Each row is a point on a tangle of strands that fork and nearly touch. The rows are in no order.
(in the rows, 128 means zero)
Two points are linked if the straight distance between their rows is under 130. Some points are linked to none.
Q255: [103 156  71 227 126 112 168 133  82  84 144 121 102 148  97 143  94 102
 171  96 110 150  89 162 103 172 141 122 115 161 175 146 112]
Q422: [ 88 172 162  96  96 137 116 142 175 166 122 139 144 146 138  79 151 134
  79 178 144 111 160 123 120 107 193  95 139  70 129 148  88]
Q245: [ 85 181 169  92  79 142  89 168 112 146 117 133 158 143 148 121 114 151
  94 171 145  79 138 166 122 130 185 123 111  70 189 133 130]
Q690: [114 148 168 107  49 132 139 154 126 117 117  79 148 118 141 116 131  93
 138 118 132  90 134 133 155  84 122 114 108  97 134  81 144]
Q295: [110  84 151  73 108 150 110 163  97 129 130 124 130 143 162 166 125 149
 140 134 141 132 125 120 121  87  98 136 115 144 114 133 153]
Q41: [169 111 113 102 137 124  91 132 117 107 110 196 116 126  76 150  98 116
 126 164 146  78  97 122 121 109 156 165 119 104 142 105 139]
Q974: [ 97  63 151 112 138 141 149 142 102 135 128 119 134 158 146 161  98 124
 183 117 152 145 115 153 182 151  90 160 129 179 170 122 145]
Q810: [148 148  69 142 160 104 128 149 169  99 122 163  68  98  93 105 165 149
  93 160 157 125 143  99 125  83 143 109 106  88 114 156 118]
Q294: [112 136 179  96  91 105 114 144 110 146 100 159 132 129  99 124 118 139
  94 192 178  67 135 134 128  66 175 143 104 104 166  96 103]
Q985: [115  96 127  97 136 143 126 147 170 171 117 131 146 142 149 128 113 179
 128 150 133 147 142 145 159 159 127  69 129 189 135 122 168]
Q973: [123 139 117 172 160 151 162  78  88 105 151  88 128 124 147  86 118 128
 105  86  92 162 127 109 112 157  72  81 150 140 114 143 114]
Q646: [101 172 169 114  75 141 111 150 102 132 121 161 156 165 120 112 117 116
 113 135 133  85 142 167 151 141 155 128 147  40 204 110 139]
Q887: [112 172 189 110  46 131 124 161 125 125 119 121 152 149 132 127 133  97
 110 121 139  74 144 153 165  97 129 118 127  25 164  74 156]
Q884: [134 125 149 113  36 148  88 151 142 104  99 104 123 131 137 170  79  78
 168  95  97 105  82 140  50  83 133 157 108 104  90  78 136]
Q993: [141 147  74 196 144 161 161 107  91 111 146 143 117 134 139 122 123 117
 104  84  77 176 132 117 103 157  78  94 147 109 166 163  98]
Q714: [132 121 168  95  64 130 122 168 151 151  86  93 115  94 129 145 176 126
 139 119 123 151 157  88  90  45 122 133  96 137  48  88  90]
Q298: [124  78 149 159 217  90 186  61  87 153 177 104 133 139 145 124 118 151
 116 130 125 157 138 134 165 180 110 143 116 163 177 182 109]
Q515: [169 111 119 119 147 142 118 101  80 112 146 171 127 117 136 140 102  97
 108 127 105 121 118 127 107 148 104 165 148  95 163 160 117]
Q52: [154 111 137 126 152 118 130 117 131 149  98 209 127 137  62 109 144 119
 108 180 149 102 128 115 162 120 137 159 142  89 156  98  58]
Q790: [162 131 107 129 141 168 115 129 126 145  92 153 155 123  95  85 143 124
 127 125 130 121 146 119 178 142 100 130 152  97 170 107 124]
Q899: [104  61 158 122 205  98 197  75 107 166 164 155 134 135 167 135 130 140
 111 132 128 171 143 109 151 150  87 149 139 153 147 156  86]
Q156: [116 164  83 137  97 123  90 193 178 112 127 134 113 125 121 138 145 150
 136 134 161 111 136 142 176  98 164 117 108 112 161 177 203]
Q116: [122 198 109 173 120 123 138 137  56  98 143 108 134 121 121 110 123  94
 127 114 118 146 129 163 147 161 111 141 121  72 207 143  96]
Q598: [171 144  96  91 138 169 114 135 136 162  91 113 162  91 127  67 160 126
 147 132 141 166 158 111 171 149 147 151 123 162 132 140 110]
Q555: [136 121 129 144 151 125 140 123  90 130 146  94 137  98 123 132 159 129
 167 120 172 170 152 150 202 145 103 152 109 162 167 155 123]
Q396: [104 125  94 212 127 121 175 126  93 104 151 143 124 161 125 142  95 117
 149  91  87 150  97 164  66 188 127  88 141 153 154 153  92]
Q957: [100 131 145 123  99 129 133 173 114 142 103  90 132  87 148 127 137 143
 145 154 166 137 138 141 147  94 164 119  86 197 140 109 123]
Q93: [129 143 115 158  99 117 110 175 134  50 116  86  67  81 116 131 134 131
 151  99 142 127 107 111 116  57 130 122 116 153  88 125 170]
Q429: [135 111 133  95  47 156  95 151  85  98  95 111 109 131 154 170 100 107
 147 112 110 116  90 129  79  55  95 154  99 134  90  91 146]
Q775: [ 98  92 116 155 126 136 116 158 150 128 173 132 142 160 136 169 116 158
 142  97  93 143 122 156 119 176 130  90 164 139 133 166 192]
Q907: [156  76 103 164 189 108 135  75 178 125 146 115 105 133  68 109 101 172
 132 136 118 123 117 112 105 139 158  68 135 183  61 132 153]
Q502: [ 96  94 150 150 164 128 168 105 135 172 171 137 172 183 190 155 101 143
 146 114  81 186 113 145 113 208 125 134 154 190 119 156 150]
Q5: [149  83 121 172 212 114 169  51 134 133 171 108 132 192  79 107  73 176
  89 108  92 123  97 150 124 146 141  75 131 194 139 148 179]
Q559: [ 85 133 168  42 142 127 141  87 163 150 142  88 117 120 191  80 148 176
  88 134 145 123 157 114 153 113 117  95 137 103 101 157 160]
Q19: [165 142  89 163 203 129 136  59 110 117 137 104 112 101 116  69  99 186
  79 127 108  89 125 124 114 148 187  70 101 171 179 155 151]
Q812: [ 88 134 170 101  67 123  97 133 146 105 116  73 153 121 178 169  92  97
 157 110 118  93 100 144  38 102 135 148 116 119  93  92 122]
Q246: [114 133  69 179 148 103 144 201 184 120 143 173 108 140 128 181 159 135
 152 134 134 156 124 124 112 123 156 121 111 149 126 164 169]
Q127: [128 163 145 110  81 142  69 136 185  87 118  89 111  98 109 100 146 122
 124 100 120 100 156 104 109  82 116 108 156  57  82 117 147]
Q689: [161 130  53 220 155 149 149 119  62  87 137 119 114 112 122 120 122 118
 134  81  96 199 116 128 119 139  79 124 126 149 163 175 117]
Q261: [108 121 161 149 129 142 127 102  77  88 140  27 123 119 157 123 101 128
 167  89 139 146  98 132 148 133 118 141 137 216 101 152 182]
Q796: [119 151 144  99  80 152  90 134 144  72 136  48  85  87 138 105 142 134
 140  81 101 127 146  98 111  93 104 107 142 116  64 111 160]
Q268: [127 140 125 150  80 132  88 153 152  49 123  59  65  91 120 149 125 116
 154  81 115 123 112 116  85  45 105 135 129 119  44 116 155]
Q573: [113 195 121 150  82 135 116 157 101 127 141 107 139 119 134 118 144 127
 138 107 132 144 153 160 161 156 139 114 125  98 189 156 133]
Q133: [141 114 164  47  93 151 116 138 135 195  76 132 158 115 147 100 169 112
 123 145 144 146 155  99 145  84 122 174 109 118 115 106  84]
Q538: [129 187 127 181  56 123 138 166 168 104 118  89 122 115  99 129 128  72
 157  99 141  79 125 139 113  90 124 111 136  83  95  64 128]
Q825: [ 97 186  86 171  86 110 115 200 188 106 122 119 126 111  97 142 142 123
 162 111 139  94 134 152 166 135 177 102 119 116 151 112 186]
Q470: [141 114 136 119 146 103 112 123 183 151 136 186 164 137 105 164 142 104
 118 143 119 111 121 129  91 172 149 124 169  88  82 108 113]
Q304: [170  85  92 150 174 117 156  71 112 107 153 161 106 152 104 140  83 123
 107  89 104 132 103 122 115 144 102 107 151 150 142 148 150]
Q501: [104  82 137 142 175 110 139 104 180 171 168 156 144 167 162 165 113 152
 120 152 105 153 116 149 142 200 153 108 145 210 107 164 151]
Q437: [143 124 118 128 129 142 129 147 138 164 106 187 166 147  84 109 147  97
 138 130 140 137 150 157 198 172 107 157 129  61 209 117 115]
Q266: [117 143 156 121  66 125 122 177 138 133 120  83 132  94 134 158 149 113
 150 130 151 100 139 132 130  71 152 119  86 151 113 101 145]
Q339: [156 119 103 113 129 116  99 127 147  98 104 145  93 107  70 124 120 142
 139 147 140  83 124 117 112 103 154 115 131 103  82 103 137]
Q610: [170 129 127  68 138 109  88  83 130 126 111 145 104  91  98 109 137 127
 105 169 131  89 137  95  93 126 180 180 126 107  78 124  77]
Q374: [193 118  79 137 183 155 103  67 108 102 117 125 109 104 114  76 109 156
 108 122 109 108 123 111 129 141 154 117 124 153 150 142 136]
Q561: [152 138 142 144 127 110 143 151 103 150 128  99 155 100 102 155 148  83
 173 131 181 145 150 156 189 135 123 190 102 167 154 111 112]
Q367: [194 166  95 152 103 159  80 136 104  91  84 168 107 106  96 109 137  97
 123 154 103 117 114 121  94  87 144 191 119  80 106 111  86]
Q362: [117 150  66 166 158 100 122 174 162  76 117 116  59  90  94 110 134 158
 110 143 168 120 133 122 147  65 152 100  98 136 135 150 145]
Q681: [133 164 160 115 106 129 126 138 114 123 112 148 124 125  90 102 147  99
  97 159 153 104 147 112 167  74 105 142 148  52 135 107  87]
Q279: [181 157 112 135 101 184  95 132 135 140  88 142 179 115 123  88 153  94
 154 135 117 136 139 119 157 163 141 166 141 123 149 108 129]
Q97: [198 102  77 201 168 143 148  64 114  97 137 169  99 143  80 120  85  96
 112  75  77 136  83 129 115 155  80 116 143 132 142 116 114]
Q891: [128 131 128 171 124 133 137 133  78  57 144  93  91  86 118 118 131 129
 130  99 137 168 120 106 134  65  47 113 123 154  94 133 123]
Q821: [149  90 122  97 160 149 134 108  69 101 111 118 106 111 133 125 111 127
 143 126 130 156 121 105 135 114  93 141 136 172 118 130 107]
Q507: [127 137 160  76  71 147 138 188 160 210  94 116 161 122 153 117 173 121
 127 152 141 147 157 125 163  82 135 135  97 124 125 113 112]
Q592: [125 106 139 156 131 162 116 138 107 109 150  67 133 141 147 148 123 145
 174  95 129 159  99 127 146 140 127 119 146 212  77 164 204]
Q75: [117  91 160  61  64 142 102 148 125 124 117  99 132 139 158 170 133 124
 142 106 123 121 123 117  95  73 108 147 109 129  68  96 164]
Q84: [144 124 106 130 125 110 163 182 167 176 132 189 166 139  84 170 171 109
 146 149 156 159 124 138 157 165 149 165 122 138 149 110  99]
Q117: [137 101 151  47 124 147 104 133 135 185  88 169 154 137 158 132 150 122
 126 166 129 116 120  94 114 138 148 170 114 139 107 108 102]
Q487: [139  93 102 142 148 163 156 137 129 164 100 153 152 143 144 116 140 150
 130 122 100 196 141 108 125 151 104 107 151 158 144 137  96]
Q196: [108 145 115 202 160  90 162  95 133 111 175 104 146 179  86 112  96 135
 134 104 115 113 103 172 139 203 125  80 135 139 146 128 151]
Q983: [178 108 100 146 157 118 120 131 101 129 149 202 126  95 131 180 135  99
  88 134 118 155 128 113  99 139 119 171 122 103 156 175  88]
Q393: [179 113  41 206 178 147 155 135 116  98 101 127  88 119 104 106 138 147
 132  97  98 204 107  96 115 115 106 122 130 183 139 153 131]
Q167: [174 111 100 174 201 115 140  63 124 142 151  86 114 144 112 102  85 189
  86 128  96 109 112 145 111 166 166  78  94 211 160 165 168]
Q762: [ 88 124 110 206 131 100 169 116 121 120 176 134 132 153 142 167  87 126
 122 124  95 131 135 153  44 180 145  81 158 130 132 144  80]
Q761: [117 200 138 152 128 138 146  84  77 109 167  98 140 138 140  97 106  82
 117  96 123 122 135 136 163 174  79 133 142  62 154 126 105]
Q368: [190 175 117 145  93 172  66 104  96 103  98 174 119 129 124 101 130  94
  95 147  75 111 114 120  81 123 131 174 157  54 135 119  87]
Q88: [103  98 153 110  78 135  94 173 136 118 129  76 110 111 160 187 130 139
 160  95 131 142 120 122  73  67 130 130 119 164  41 130 163]
Q376: [147 102 110 102 126 148 107 136 154 117  90 111 107 122 119 103 138 163
 150 114 141 141 119 111 150 107 139 104 136 186  82 106 157]
Q900: [160 100 107 144 151 105 126 150  79 125 126 183 118  98 111 180 149 107
 111 158 157 171 127 116 124 115  95 195 105 111 123 148  55]
Q478: [160 105 109 113 170 133 136 123 144 172  98 195 109 109  80  83 148 147
  77 178 154 120 153  98 173  99 144 120 133  86 184 150  75]
Q349: [187 117 138  56 108 142  78 113 128 130  69 142  94 101  98 115 134 134
 150 161 122 127 132  87  71 108 177 187 104 136  67  85  81]
Q61: [127 100 130 117  93 127 103 161 106 139 105 170 145 154 126 200  98  98
 157 144 147 126  92 138  92 112 135 173 104 157 114  87 128]
Q448: [113 168  80 189 143  99 150 195 149  46 109 122  54  87  97 121 146 123
 143 111 158 119 117 110 135  60 124 118 105 159 104 134 155]
Q148: [ 84 121 148 143  60 109 171 165  95 120 117 118 141 146 149 181  90  83
 168 113 132 123  88 155  93 116 106 140 115 171 140  86  88]
Q897: [155 120  82 105 159 126 111 107 158 105 106 135  93 113  72  75 150 150
 143 113 135 111 137  93 150 113 144 104 141 136  96 106 153]
Q953: [117 155  98 224 167  88 174  92 103  97 170 109 120 150  63 114  92 117
 160 108 114 134 103 158 127 183 144  95 109 179 170 144 130]
Q484: [111  54 151  77 150 143 125 100 104 151 112 140 145 167 160 133  87 146
 155 140 125 110 105 141 159 140 109 168 129 188 159 100 149]
Q556: [190 119  43 204 190 138 138 121 117  66 105 128  72 111  73  97 123 133
 123  99 116 168 103 108 167 111  87 150 108 155 144 122 145]
Q836: [164 170  94 146  93 137  97 172 115 110  89 159 106  98 105 148 146  98
 146 153 143 132 109 119 113  66 144 196  84 113 120 108 116]
Q571: [127 150 141 118 148 116  83 115 162 113 169 120 126 102 160 128 134 137
  64 130 128 110 170 109  64 123 139 102 154  36 113 199 132]
Q55: [184 140  22 214 170 154 127 110 130  66 115 168  84 128  88 108 115  86
 133  82  78 147  81 123 116 129  85 145 133 135 128 135 139]
Q936: [137 109 123 151 167 107 151 111 177 142 167 164 150 153 100 150 129 113
 122 104 127 125 141 134 127 181 117  92 179  92 114 127 136]
Q950: [119 118 130 129 138  94 162 127 146 136 111 174 129 141  91 134 119 115
 128 169 162  85 132 134 128 122 140 137 144 123 119  80  80]
Q297: [112 122 144 131  94 146 112 146 139 107 139  73 141 148 174 174 122 122
 172 102 110 148 114 132  96 130 119 123 156 173  66 144 181]
Q238: [133  99 139 114 169 100 136  98 209 194 177 169 159 136 162 163 138 138
  94 153 124 154 142 145 123 190 166 103 136 146 111 191 137]
Q803: [ 72 126 146 107 132 123 160 123 140 137 128 101 113 127 138  72 137 171
 100 130 134 119 159 117 169 112  93  51 155 127 147 131 111]
Q328: [ 50 138 186  99  90 115 147 142 101 149 110 102 133 122 197 123 100 152
 129 167 126  77 112 160 106 122 149 120 100 163 138  80 116]
Q471: [169 136 112 112 126 143  65 117 151 109 150 128 121 100 124 132 127 145
  97 127 109 109 147  99  77 128 142 112 151  64 101 174 147]
Q190: [135 137 103 162 124  95 150 185 126 152 109 209 141 129  73 175 153  87
 144 150 155 154 126 142 142 115 133 185 103 120 150  91  81]
Q10: [172 113 102 108 177 174 107  61 135 133 119 126 146 120 116  64 107 143
 116 114  92 113 125  94 116 174 144 111 146 158 120 117 150]
Q746: [151 141 140 102 156 156 146  55 112 115 122 123 132 132 146  73 139  94
 126  97 101 145 124  89 155 159  44 170 169  88  99  93 127]
Q379: [106 125  79 174 145  66 157 222 153 114 146 170 102 125  97 205 159 133
 136 135 173 167 129 138 133  99 133 157  82 144 148 163 125]
Q841: [ 93 186 155 131  98 125 115 153 146 146 149  99 128 137 152  89 150 163
 102 124 146 127 154 151 161 152 143  68 140  87 161 144 151]
Q195: [162 136 131 105 116 132 128 143 129 143 116 123 149  96 119 144 164  85
 147 139 177 151 148 122 167 109 117 192 125 133 127 104 104]
Q716: [119  58 134 173 166 126 174  87  98 142 170 147 132 190 138 172  78 148
 133  92  74 176 109 159 107 201 126 117 141 187 157 174 146]
Q90: [ 93 179 154 131 159 116 144  66  83 127 160  91 132 133 167  84 128 144
  87 115 132 117 150 126 154 153 103 108 132  65 171 149 125]
Q510: [112 105 143  83 130 124 128 135 140 172 136 155 140 133 158 150 163 152
 100 149 140 157 153  99 106 104 122 115 123 118 105 169  97]
Q226: [138 158 146 139 103 129 147 120 113 125 128 140 163 135 110 141 119  51
 168 102 135 117 128 147 157 169 103 171 138 111 146  86 111]
Q325: [ 78 102 160  92 140 138 171 115 107 188  94 151 158 149 203 114 139 143
 126 139  98 147 125 129 155 163  98 178 127 105 200 124  95]
Q940: [149 127  88 111 155 107 121 129 167 159 118 173 113 106  89 116 145 141
 103 164 159 117 151 115 143 112 158 118 126 113 135 155 109]
Q311: [119 191 119 184  69 113 118 199 163  97 122  92 130 101  96 135 152  88
 167 107 145  97 141 148 143  87 151 112 110 100 129  78 179]
Q277: [106 130 189  45 107 120 110 105 139 172 103 141 144 123 136 104 131 141
 103 194 161  57 142 126 125  93 189 148 109 106 125 104 109]
Q289: [ 68 111 166 107 106 117 149 146  84 151 111  87 119 122 171 136 103 168
 134 165 143 114 116 179 151 111 146 122  84 214 146  90 108]
Q545: [121 155 152 106 136 119 113 102 124 127 178 139 141 106 168 155 137 113
  70 140 132 119 144 115  63 136 140 152 139  54 108 179  87]
Q308: [115 177 150 113  93 119  87 158 173 133 125 116 130 114 136 113 150 135
  99 153 154  91 160 123 107  90 182  98 136  56 130 153 132]
Q563: [169 136 124 111 130 173 102  70  97 102 117 159 126 128 153  98 105  99
 109 112  82 109 117 109  88 150  99 155 152  79 116 126 107]
Q59: [183 146 115  74 130 158  80 117 143 141 115 138 120  95 135 104 163 120
 104 137 114 132 146  95 119 128 142 130 154  78 103 149 136]
Q557: [100 148 124 126  90 106 121 188 207 178 132 142 142 132 127 153 172 146
 133 162 162 141 152 159 146 132 176  95 123 140 126 135 141]
Q982: [ 84 142 169  59 154 100 112  75 143 117 157  61 121 112 200 118 125 149
 102 134 141  96 139 112 137 124 124 134 139 114  80 153 171]
Q74: [149 128 103 139 130 117 141 167 156 119 119 136 126  93 105 163 164 125
 149 134 163 149 144 103 150  86 137 144 117 158 105 117 138]
Q128: [ 69 173 145 165 140 111 146 114 133 139 180  88 154 160 130 115 111 132
 127 117 123 106 129 176 145 218 152  87 140 117 144 124 141]
Q927: [ 99 167 167 118  59 109  95 168 121 152 106 124 157 140 118 139 126 112
 118 178 161  63 121 160 118  97 183 121  99  99 159  97 126]
Q970: [119 160 144 140  90 118  88 153 173  93 134 107 145 106 107 131 124 120
 114 135 142  75 141 129  97 100 149 107 154  42 122 107 142]
Q678: [ 62 139 172  70 127 136 139  91 137 141 123 100 117 135 189  67 127 179
  75 128 128  92 132 118 140 119 114  66 140  85 144 121 137]
Q228: [ 76 135 169  92  86 117 118 146 132 148 105 116 145 136 186 157  97 133
 121 166 112  81 115 138  48 113 157 125 118 127 106 103 111]
Q464: [119  70 142 138 173 119 147  93 110 120 165 151 125 161 154 158  74 151
 114 111 101 134 110 141 100 154 110 123 144 140 144 170 149]
Q691: [117 131 158 123 121 134 122  97  78  82 153  74 113 120 158 141  91 111
 157 121 144 115  98 138 129 123 130 153 121 194  89 138 135]
Q876: [128 134  99 162 118  87 149 195 119 131 131 180 113 118  97 188 169 116
 125 155 170 166 135 123 127  74  99 176  87 114 130 142  88]
Q777: [171 118 132 132 143 125 112 118 128 137 124 225 148 129  88 159 136  85
 113 148 114 108 107 114  89 159 141 166 157  91 102  99  84]
Q58: [126 155 134 100  70 141 108 187 196 203 118 143 171 137 127 132 209 106
 131 138 164 150 162 137 154  92 170 120  92 115 137 147 132]
Q641: [125 111 122 123 114 115 114 146 147 134 114 155 133 133 122 169  93 121
 151 157 142  86 115 150  95 132 161 129 146 165  91  88 109]
Q22: [135  86 116 157 154 106 145 132  90  74 128 124  82 104 115 155 112 133
 151 123 143 167 112 105 115  72  73 130 139 152  90 123 103]
Q637: [150 157 107 108  67 170  98 200 176 156  98 130 169 128 140 124 182 109
 144 116 125 142 139 128 142 114 149 126 123  95 136 125 166]
Q217: [ 81 124 139 131 139 130 188 105  71 158 133 130 139 147 195 117 130 140
 109 125  90 164 154 145 126 167 101 134 123 101 190 150  94]
Q851: [134 119 154  62 134 150 102 107  83  96 141 100 110 118 166 129 128 134
 129 119 140 124 120 117 182  99  60 165 129 107 141 144 175]
Q430: [121 112 158  67  82 128 100 173 131 166 100 120 106 117 138 141 185 145
 102 139 150 155 141  86  88  28 133 137  65 131  75 134  92]
Q409: [ 98 156 159 130 117 120 182 126 119 154 160 114 170 153 139 157 143  76
 174  85 135 155 152 155 182 187  91 162 142 102 141  96 136]
Q303: [128 156 106 168 133 165 138 109  85  73 127  65 101 116 123  90 136 124
 131  76 108 163 119 107 136 108  47  77 161 138  98 126 126]
Q170: [ 83 155 123 184 101 100 160 159 118 113 132 129 133 128  95 153 108 114
 160 133 144 120 129 166 129 141 149  97 133 137 164 107 109]
Q489: [ 79 115 167 136 142 101 157 127 111 134 150 110 154 172 133 161 117 120
 174 100 141 141 124 158 196 177  88 138 150 140 142 119 164]
Q274: [ 73  88 149 137 151 118 144 134 144 154 135 119 130 180 117 125 116 197
 137 142 127 148 129 157 199 157 109  80 134 184 147 128 158]
Q889: [ 68 166 163 155 118 130 116 144 174 130 163  67 144 155 164 106 129 161
 115 113 127 122 143 161 135 175 126  49 160 113 132 121 144]
Q480: [151 140 148 111  49 136 130 161 125 114  84  91  94  97  93 123 150 107
 152 128 102 110 129 100  97  25 127 143  76 119  70  58  91]
Q497: [ 67 108 153 135 131 136 164 126 114 138 122 101 126 150 117  79 118 180
 123 139 141 118 136 164 193 135  93  59 146 161 170 115 150]
Q540: [100 173 160  95 137 104 137  80 104 120 149 120 129 115 188 112 133 126
  80 134 135 108 153 116 108 134 109 134 143  54 127 148 108]
Q932: [162  87 138 103 212 105 178  44  93 135 155 144 122 124 137 115 126 126
  93 128 115 136 145 108 128 142  86 162 132 130 138 147  82]
Q782: [102 111 134 140  72 130 149 197  99 140  90 165 136 156 106 170 113 116
 174 130 138 135  94 145 106 104 118 147  96 164 144  59 109]
Q816: [159 143 120 121 173 143 145  58  76 101 137  79 124  98 139  78 141  91
 134 113 131 156 135  89 164 140  57 179 140 112 110 111  97]
Q550: [ 84  97 168  70 153 110 121  75 143 123 160 121 122 142 173 146  89 158
 100 142 139  73 127 130 130 115 108 127 137 111 119 137 172]
Q320: [137 137 134 137 112 113 145  95 136 104 152 159 155 139 100 167  98  53
 155 103 129 100 102 145 113 184 119 157 170  91 109 106 122]
Q395: [151 112 120 122 188 171 122  54 143 104 133  92 131 147 148  90  88 134
 146  75  72 109  92 109  93 190 120 109 173 158 101 130 165]
Q938: [128 140 140 114 130 106 145 139 136 189 139 169 178 146 102 148 165  95
 146 139 154 139 146 159 205 194 145 163 127 103 180 123 116]
Q99: [136 134 112 100  90 151  89 180 135 141 120 148 150 126 129 141 133 133
 138 136 146 115 141 142 154 112 155 129 118 123 162 135 176]
Q717: [139 109 128 111 184 144 152  51 122 113 138 107 145 163 134  87 115 126
 141  87  83 134  97 106 142 173  73 130 164 134  94 113 152]
Q590: [ 83 158 154  98 119 107 125 126 155 176 133 135 142 147 192  96 130 162
  85 169 118 111 147 144 100 156 182  80 132  90 154 161  96]
Q443: [120 111 133 144 127 139 119 140 142 114 139  67 112 116 121 122 155 161
 157 110 141 155 121 122 166 115 142  93 143 203  73 129 181]
Q188: [125 127 165  59 116 113  85 110 134 132 101 136 112 100 133 102 115 152
 108 187 132  65 134 110  67  87 185 134 113  99 104 109  95]
Q687: [ 98 117 122 103  98 124 118 177 199 162 124 138 147 159 152 145 128 166
 137 159 126 108 135 155 124 132 146  71 126 167 107 121 152]
Q4: [129  80 144 100 158 106 140  85 130 115 150 128 121 144 160 140  95 159
 122 145 123 114 124 126 116 137 128 118 143 170 106 161 158]
Q915: [153 109  94 108 112 120  96 168 110 108  97 174 115 127  94 181 116 106
 142 144 154 108  98 127  89  85 149 186  92 119 109 101 126]
Q433: [107  83 144  65 156 163 139 113 128 182 102 139 157 170 200 107 119 152
 129 134  94 129 118 131 165 176 118 165 127 143 174 127 149]
Q815: [155 129 138  94 162 148 129  57  67 108 130  83 120 107 144  85 130 121
 133 116 120 120 137 113 148 139 110 154 125 148 126 126 119]
Q594: [111 103 169  69 124 160 110 126  95 122 137  83 126 125 190 133 125 160
 137 119 130 139 125 114 160 102  99 141 116 169 141 157 193]
Q145: [174 144  79 184 193 116 140  87 137 127 158 110 125 120 113 104 145 142
  92 122 122 163 152 113 126 160 146  96 128 152 151 186 147]
Q46: [180 103 136 104 134 136  86 139 128 172 101 228 150 138 103 141 150 111
 104 163 124 139 108 104  96 144 172 165 122  83 138 133  90]
Q416: [179 151 122  97  72 142  93 142 127 104  77 123  79 108  68 105 157 122
 158 136  93 128 133  89  78  60 151 173  92 115  51  76  78]
Q911: [ 71 144 143 120 119 135 146 142 115 161 137 126 136 153 184 123 116 149
 112 141 104 138 144 156 114 165 129  99 145 132 166 142 110]
Q288: [162  80 145  74 132 158 115 117 170 202  95 219 170 146 139 121 144 132
 117 152 115 144 115 107 132 169 166 149 138 118 134 127 109]
Q387: [178 113  60 147 188 109 133  96 183 118 130 130  95  94  94  96 140 166
 115 127 120 143 140  93  98 145 183  85 127 181  76 154 138]
Q779: [136 101 112 184 207 114 152  92 153 111 168  93 128 177  57  95 100 166
 126 113 112 132 110 115 149 141 108  64 139 178  98 135 179]
Q837: [ 97 122 145 165 150 105 169  95 146 145 180 161 151 163 133 164 101 107
 108 120 112 111 123 143  89 202 119 104 164  94 127 125 107]
Q765: [152 134  75 175 130 123 120 166 134 112 129 141 125 113 118 145 143 138
 150 108 136 167 136 126 138 141 142 124 120 153 128 156 144]
Q54: [132  71 123 152 192  95 165 119  90 147 168 108 128 116 116 133 133 138
 140 114 162 196 160 148 181 159  93 138 109 178 185 194 106]

A fork is a point with three links. Follow the links from the first point to the second and name the forks in between, in order.
Q349 / Q261: Q75 Q592
Q915 / Q448: Q61
Q268 / Q561: Q61 Q915 Q876
Q884 / Q367: Q75 Q592 Q915
Q815 / Q687: Q464
Q592 / Q478: Q915 Q61
Q812 / Q379: Q75 Q592 Q915 Q876

A fork is a point with three links, a tip a point with one. Leave the first point through the second and follow the links. Name the first fork or tip that comes.
Q277 / Q294: Q75
Q891 / Q303: Q464
Q320 / Q226: Q61
Q982 / Q559: Q58
Q228 / Q328: Q430
Q128 / Q889: Q59
Q641 / Q950: Q320
Q22 / Q821: Q387
Q932 / Q899: Q876
